Each row is a point on a landscape with many peaks, with its height.
A climber steps from a point to the highest of its 2 nearest points, and stops where none of them is higher. Distance is the straight distance between rows; heights are no part of it.
j_157 h=7.00: -0.40 1.94 -0.61 -1.49 -0.23 -1.20 0.41 0.34 -0.23 0.79 0.59 -2.39 0.63 -0.51 1.34 1.69 1.34 0.42 -0.48 0.12 0.18
j_272 h=3.10: 1.06 0.94 -1.66 -0.01 1.38 -0.15 0.54 0.49 0.03 1.42 0.22 -0.14 0.27 -2.47 -1.18 1.12 -0.18 4.51 -0.70 0.05 -1.91
j_151 h=4.65: 0.28 -1.84 -0.42 2.12 1.98 1.50 0.07 -0.73 -0.66 -0.84 -0.89 0.59 -2.10 -0.49 0.14 -2.21 -0.84 1.03 -1.67 1.20 -0.81
j_607 h=7.60: -1.02 2.41 0.44 -2.70 -1.90 -1.77 -1.78 0.09 0.10 1.41 -0.01 -3.01 2.27 0.75 2.39 1.99 1.17 0.93 0.15 -1.09 0.62
j_132 h=1.85: 0.30 -2.28 1.61 -0.16 0.99 5.68 1.67 -0.77 1.29 -1.14 -2.13 1.30 1.81 -0.83 -0.47 -0.67 1.61 3.53 0.92 2.05 2.28
j_357 h=5.77: 0.00 -0.08 -0.23 1.38 -0.02 -0.30 -1.79 -1.76 -1.14 -2.11 -2.04 1.61 -1.58 -1.25 1.83 0.21 0.06 0.55 -0.98 0.38 -1.56
j_545 h=4.98: 3.13 1.53 -3.42 0.82 -0.70 -1.27 2.08 2.80 -2.78 1.45 -0.94 1.34 -4.01 -0.60 -1.56 1.17 -3.30 -0.25 0.52 0.41 -3.60
j_165 h=6.32: 1.55 1.85 -1.97 -0.43 -0.35 -1.72 0.93 1.24 -0.98 -0.40 0.62 -1.23 -1.77 -0.64 0.84 1.62 -0.13 0.61 -0.94 0.71 -1.85
j_572 h=4.59: -0.83 -0.86 0.55 1.17 -0.94 -4.72 -2.18 -1.29 -0.16 -2.34 1.39 1.59 -1.94 0.27 0.53 0.06 -0.88 -5.14 -0.03 -1.52 0.02
j_91 h=1.23: -1.49 0.15 3.22 -2.23 0.59 2.56 0.81 -0.41 -0.53 3.07 -1.12 -0.42 5.63 2.24 2.48 -0.81 2.62 2.24 1.20 -2.16 1.31
j_715 h=5.36: 1.59 0.70 -1.82 0.41 -0.62 -1.99 0.60 2.47 -1.16 0.94 1.24 -1.66 -2.35 0.79 -0.89 0.30 -2.43 -3.95 -0.61 0.46 -1.35
j_315 h=2.61: 1.09 0.88 -0.33 -0.94 1.84 1.66 0.37 -0.13 0.66 1.50 -0.55 -1.46 2.79 -1.88 -0.42 0.62 0.72 4.23 -0.52 -0.80 -0.46
j_876 h=5.06: -2.40 0.35 1.22 -0.59 1.17 0.27 -0.28 -0.24 1.03 2.84 1.33 -2.09 3.05 1.62 0.05 -0.74 1.06 -0.72 0.57 0.17 1.47
j_640 h=5.32: 0.35 0.23 -0.22 -2.68 0.88 1.04 1.66 0.17 -0.41 2.57 0.50 1.14 1.75 -1.13 -2.14 1.36 0.62 7.45 -0.41 -1.05 -0.70
j_233 h=4.35: -0.15 -1.31 0.18 1.99 -1.58 -5.78 -2.45 0.00 -0.97 -0.81 1.88 2.10 -3.30 0.16 0.41 0.18 -2.36 -6.59 1.53 -3.19 -0.47
j_428 h=2.78: 0.30 -1.51 -0.15 -0.40 2.24 3.63 1.77 -1.08 0.36 -0.84 -1.32 1.16 1.19 -1.93 -1.13 -0.09 0.74 5.19 -0.27 1.05 0.54
j_928 h=3.80: 0.32 -0.35 -1.12 1.31 2.26 1.92 0.38 -0.44 0.05 0.54 -1.03 1.03 -0.60 -2.25 -1.18 -0.70 -0.94 3.27 -0.70 1.33 -0.82
j_539 h=3.01: -1.27 1.82 0.40 -2.18 0.68 1.42 1.74 0.18 -0.93 2.45 0.00 -0.48 2.78 2.24 0.80 -0.17 1.62 4.06 0.68 -0.52 0.88
j_108 h=1.22: -1.33 -2.08 1.26 0.69 -0.34 -1.17 -0.79 0.44 1.23 -1.45 2.35 -0.64 -1.14 1.34 -2.17 -1.47 -0.68 -2.70 -1.48 -1.70 0.86
j_269 h=2.67: -0.88 -3.09 0.74 3.14 1.55 -0.60 -0.54 -1.55 0.70 -1.19 0.61 2.50 -1.35 0.19 -1.19 -2.97 -1.07 -4.67 0.48 0.77 -0.14
j_83 h=1.87: -2.56 -0.90 3.50 -2.61 -0.07 2.67 0.67 0.34 0.50 1.33 0.75 -1.44 3.89 2.80 0.98 -0.61 2.65 0.05 0.67 -1.74 2.66
j_185 h=8.01: 0.15 1.44 -0.38 0.72 -0.55 -1.43 -1.74 0.63 1.02 -1.27 0.38 -1.02 -0.83 -0.55 -0.21 -1.12 -0.86 -1.67 -0.62 -0.91 -0.35
j_325 h=2.44: -2.03 0.17 1.59 -2.76 -0.42 2.78 0.19 0.29 -0.49 0.86 -0.49 -1.58 2.31 2.16 1.20 0.43 1.94 1.83 -0.84 -0.87 1.50
j_114 h=3.87: 0.24 1.63 -1.46 0.54 -2.85 -3.07 -2.97 -0.13 -0.73 -0.55 -0.86 -1.11 -2.57 -0.14 1.38 1.28 -1.67 -0.71 -0.50 0.44 -0.63
j_975 h=4.66: 0.71 -0.60 -0.47 2.21 -0.23 -3.48 -1.51 -1.64 -2.52 -0.47 -0.38 1.65 -3.19 0.47 2.66 -1.12 -1.34 -3.48 -0.08 -0.83 -2.00
j_128 h=5.33: -0.61 -0.01 0.00 0.94 1.89 2.69 2.03 0.30 1.84 -0.67 -0.10 0.78 0.45 -1.01 -1.05 -2.21 0.62 0.42 1.43 1.91 2.00
j_307 h=1.13: -0.04 -1.45 1.84 1.50 0.25 4.00 -0.03 -1.90 1.40 -2.01 -2.26 1.82 1.08 -1.05 -0.18 -1.06 1.92 0.57 0.42 2.08 1.33
j_493 h=1.80: -0.34 -1.16 1.78 -1.31 -0.06 3.34 -2.32 -0.91 0.78 -2.36 -1.76 -0.94 1.84 0.77 -0.09 -0.46 0.52 0.46 -1.78 -0.69 1.32
j_203 h=4.02: -0.43 0.78 -1.25 -0.93 2.17 1.16 2.50 0.81 0.12 0.15 0.76 -0.64 0.54 -0.21 -0.55 -1.06 0.28 2.24 0.18 0.93 0.65
j_120 h=5.13: 0.17 -0.88 0.32 1.40 -0.10 -2.45 -2.47 -2.54 -0.94 -2.65 -1.14 1.18 -1.00 -0.16 2.51 -0.54 0.04 -2.25 -0.90 -0.61 -0.98
j_686 h=1.86: -0.52 -3.79 3.07 2.86 -0.63 2.30 -0.27 -1.96 3.21 -2.18 0.46 1.63 0.14 0.28 -2.11 -1.50 1.12 -3.11 0.76 0.91 2.52
j_361 h=4.05: 2.42 1.44 -3.24 -0.16 -0.84 -1.73 1.57 1.86 -1.57 1.54 0.33 1.93 -2.97 -2.43 -2.41 2.14 -2.13 2.39 0.08 0.29 -3.36
j_379 h=5.75: 1.76 0.57 -0.80 0.62 -0.01 0.51 0.09 0.19 -0.78 -1.58 -0.69 0.16 -2.40 -0.74 -0.12 -0.33 -0.38 3.28 -2.18 -0.80 -1.92
j_785 h=7.66: -2.32 -1.02 2.00 -0.70 -0.02 1.53 0.61 -0.89 1.77 -1.42 0.70 -0.06 2.27 0.20 0.42 0.32 2.52 -1.54 0.74 0.37 2.69
j_582 h=3.30: 2.85 1.52 -2.68 -1.21 0.37 -1.11 2.45 1.69 -0.65 1.81 1.10 0.24 -0.59 -1.68 -2.77 2.17 -1.04 4.43 -0.37 0.29 -2.62
j_830 h=3.34: -1.06 -1.77 -0.17 2.44 2.35 0.88 1.65 0.52 0.94 -0.31 0.20 1.40 -0.77 -0.77 -1.31 -2.77 -1.09 -3.54 1.73 1.75 1.29
j_930 h=2.09: -0.10 0.25 0.44 -1.96 -0.83 1.87 -1.33 -0.04 -0.65 -1.33 -0.82 -1.77 1.04 1.31 0.31 1.02 0.72 1.58 -2.26 -0.40 0.17
j_780 h=1.49: -0.85 -1.82 1.69 -0.86 0.02 0.81 -1.91 -0.67 1.73 -1.98 0.85 -1.47 1.19 1.65 -1.69 -0.86 -0.17 -1.46 -2.14 -1.06 1.34
j_806 h=1.27: -0.44 -1.13 2.25 -1.82 1.03 5.74 2.38 -0.58 0.53 1.48 -1.82 1.05 4.80 1.31 0.74 -0.18 2.85 2.94 1.85 0.59 2.61
j_258 h=5.80: 3.01 1.44 -2.44 0.81 -1.37 -2.19 1.18 1.47 -1.81 -0.17 0.56 0.16 -4.09 0.43 0.58 1.19 -1.89 -1.53 -0.40 0.72 -2.11
j_184 h=7.36: 1.24 1.98 -1.08 -2.26 -2.44 -0.91 0.26 0.30 -1.58 0.37 -0.23 -1.43 -0.70 -0.05 0.92 3.82 0.65 3.95 -1.72 0.01 -1.45
j_610 h=0.59: -0.88 -0.25 -0.37 0.24 -0.23 2.47 -0.51 -1.70 0.21 -2.07 -2.34 2.14 1.11 -1.65 0.71 1.14 1.46 2.11 -0.20 1.62 0.02
j_984 h=4.20: 1.94 0.55 -1.86 2.63 -0.36 -2.85 -1.06 0.27 -3.45 0.90 -1.08 1.83 -4.29 -0.25 1.69 -1.64 -2.51 -3.07 1.03 -1.58 -3.51
j_769 h=3.16: -0.11 0.19 -0.61 -0.69 3.01 2.52 3.37 0.41 0.83 2.20 -0.23 0.18 2.68 0.16 -0.81 -1.24 0.58 3.75 1.35 1.80 1.47
j_219 h=4.97: -1.45 -1.90 1.29 1.07 -0.76 -2.45 -2.61 -2.72 0.25 -2.60 0.36 1.50 -0.12 0.26 1.27 0.68 0.04 -4.09 -0.92 0.46 0.87
j_168 h=7.41: 3.08 2.24 -1.81 -0.49 -4.07 -1.47 -0.13 1.00 -0.49 0.14 0.06 -0.61 -2.85 0.43 0.34 3.27 -0.74 3.24 -1.22 0.29 -2.01
j_829 h=4.12: -1.74 -0.55 -0.15 1.45 1.27 -0.74 -0.01 0.74 1.19 0.38 1.60 0.67 0.22 -0.91 -2.31 -1.05 -0.69 -5.17 1.55 1.00 1.32
j_343 h=4.04: 0.57 -0.74 -1.85 1.50 2.38 0.08 1.94 2.07 -1.11 -0.11 -0.19 0.49 -2.58 -1.00 -1.20 -2.11 -2.08 -1.52 0.25 0.74 -1.28
j_172 h=6.81: -0.82 -0.03 0.54 1.17 1.01 0.86 -0.12 -0.01 1.51 -1.62 0.20 0.33 0.07 -0.34 -0.46 -2.12 0.65 -0.98 -0.23 0.23 0.99
j_369 h=7.44: -1.53 0.11 0.31 -0.37 -1.81 -3.29 -3.03 -0.15 1.28 -0.84 1.58 -1.91 -0.58 0.56 -0.57 0.80 -0.82 -3.30 -0.55 -0.81 0.81
j_997 h=3.69: -0.10 1.98 -0.91 -1.03 -1.49 -2.67 0.18 1.96 0.20 1.52 2.55 -2.86 -0.43 1.79 -0.05 1.42 -0.54 -2.60 0.47 -0.38 0.46
j_510 h=6.17: -2.67 -0.07 2.04 -2.36 -0.69 -0.92 -1.46 -0.78 1.24 1.80 1.13 -2.11 4.34 2.15 0.93 1.19 1.56 -1.52 0.30 -1.04 1.79
j_344 h=6.87: 1.81 -0.11 -0.99 1.44 0.33 -1.49 -0.20 -0.58 -1.64 -1.62 -1.02 1.91 -3.22 -1.84 1.86 -0.34 0.11 1.88 -1.12 -1.16 -3.07
j_404 h=2.11: -1.53 0.18 1.71 -0.44 1.35 3.23 2.50 -0.68 0.96 2.32 -0.11 0.36 3.33 0.59 0.60 -0.74 2.88 1.98 1.82 1.52 2.28
j_627 h=5.73: -1.98 -1.17 1.78 0.13 -0.77 0.19 -1.35 -2.05 1.33 -2.74 -0.05 1.28 1.30 -0.24 0.96 0.90 1.80 -3.43 0.09 0.75 1.66
j_959 h=3.97: -0.15 0.43 0.36 -2.06 2.15 2.18 2.69 -0.74 -0.85 2.75 -0.42 1.16 3.70 0.41 -0.88 -0.20 1.15 6.63 0.92 -0.03 0.51
j_138 h=4.18: 1.82 0.15 -0.70 1.41 -3.09 -5.34 -2.86 0.21 -1.54 -0.22 0.36 0.80 -4.08 1.05 1.46 0.08 -3.18 -5.27 1.32 -2.28 -1.29
j_955 h=2.07: -0.15 0.25 1.01 -1.91 1.38 3.50 0.34 -0.21 0.68 0.30 -1.17 -0.77 3.92 -1.14 1.02 0.73 2.78 3.57 0.60 -1.09 0.47
j_25 h=7.05: -2.49 0.97 0.98 -1.45 -1.90 -1.46 -2.79 -0.75 1.43 0.21 0.13 -2.40 1.60 0.11 0.64 1.62 0.31 -1.27 -0.23 -0.42 1.91
j_4 h=4.11: -1.89 1.65 -0.75 -0.54 0.75 -1.08 1.08 1.53 -0.20 3.06 2.26 -2.45 0.77 1.41 -0.66 -0.32 -0.14 -1.76 0.86 0.16 0.76
j_654 h=6.61: 0.74 1.76 -0.76 -3.16 -1.12 -0.50 1.57 0.56 -0.93 1.82 0.56 0.10 0.67 -0.49 -0.59 3.18 1.05 5.78 -0.50 -1.08 -1.14
j_505 h=3.62: 2.03 0.12 -2.17 2.15 1.37 -1.06 0.89 2.15 -2.87 0.24 -1.60 1.97 -3.41 -0.87 -0.42 -1.97 -3.02 -2.59 0.98 -0.48 -3.04
j_441 h=3.98: 2.27 2.47 -2.05 0.14 -4.51 -2.94 -2.16 1.76 0.43 0.66 0.09 -2.53 -2.53 0.26 0.97 2.03 -2.39 -0.72 0.02 0.25 -0.97
j_619 h=4.85: -0.81 -0.11 -1.26 0.65 1.39 -0.90 0.36 1.75 -0.64 0.76 1.29 -1.04 -1.30 0.12 -1.92 -1.16 -2.04 -3.76 0.10 0.90 -0.19
j_305 h=2.23: 0.30 -3.34 2.06 3.05 1.15 1.32 -0.49 -2.32 1.41 -2.15 -0.50 1.86 0.21 -0.15 -0.45 -2.57 0.18 -2.73 0.02 1.55 0.67
j_749 h=4.06: 3.32 1.48 -1.19 0.81 -3.90 -3.97 -2.28 1.49 0.19 -0.56 0.19 -1.23 -3.47 0.96 0.52 0.63 -2.97 -3.45 0.47 -0.87 -1.79
j_100 h=5.34: -1.01 -2.30 3.17 0.03 0.67 3.86 1.87 -0.19 3.02 -0.95 0.11 -0.02 2.50 0.45 -0.34 -1.22 2.54 -0.55 1.48 0.93 3.15

For each start below, name the point where the climber stops.
j_955 | j_607
j_505 | j_344
j_441 | j_785
j_539 | j_168
j_305 | j_607
j_806 | j_185
j_343 | j_607
j_997 | j_607
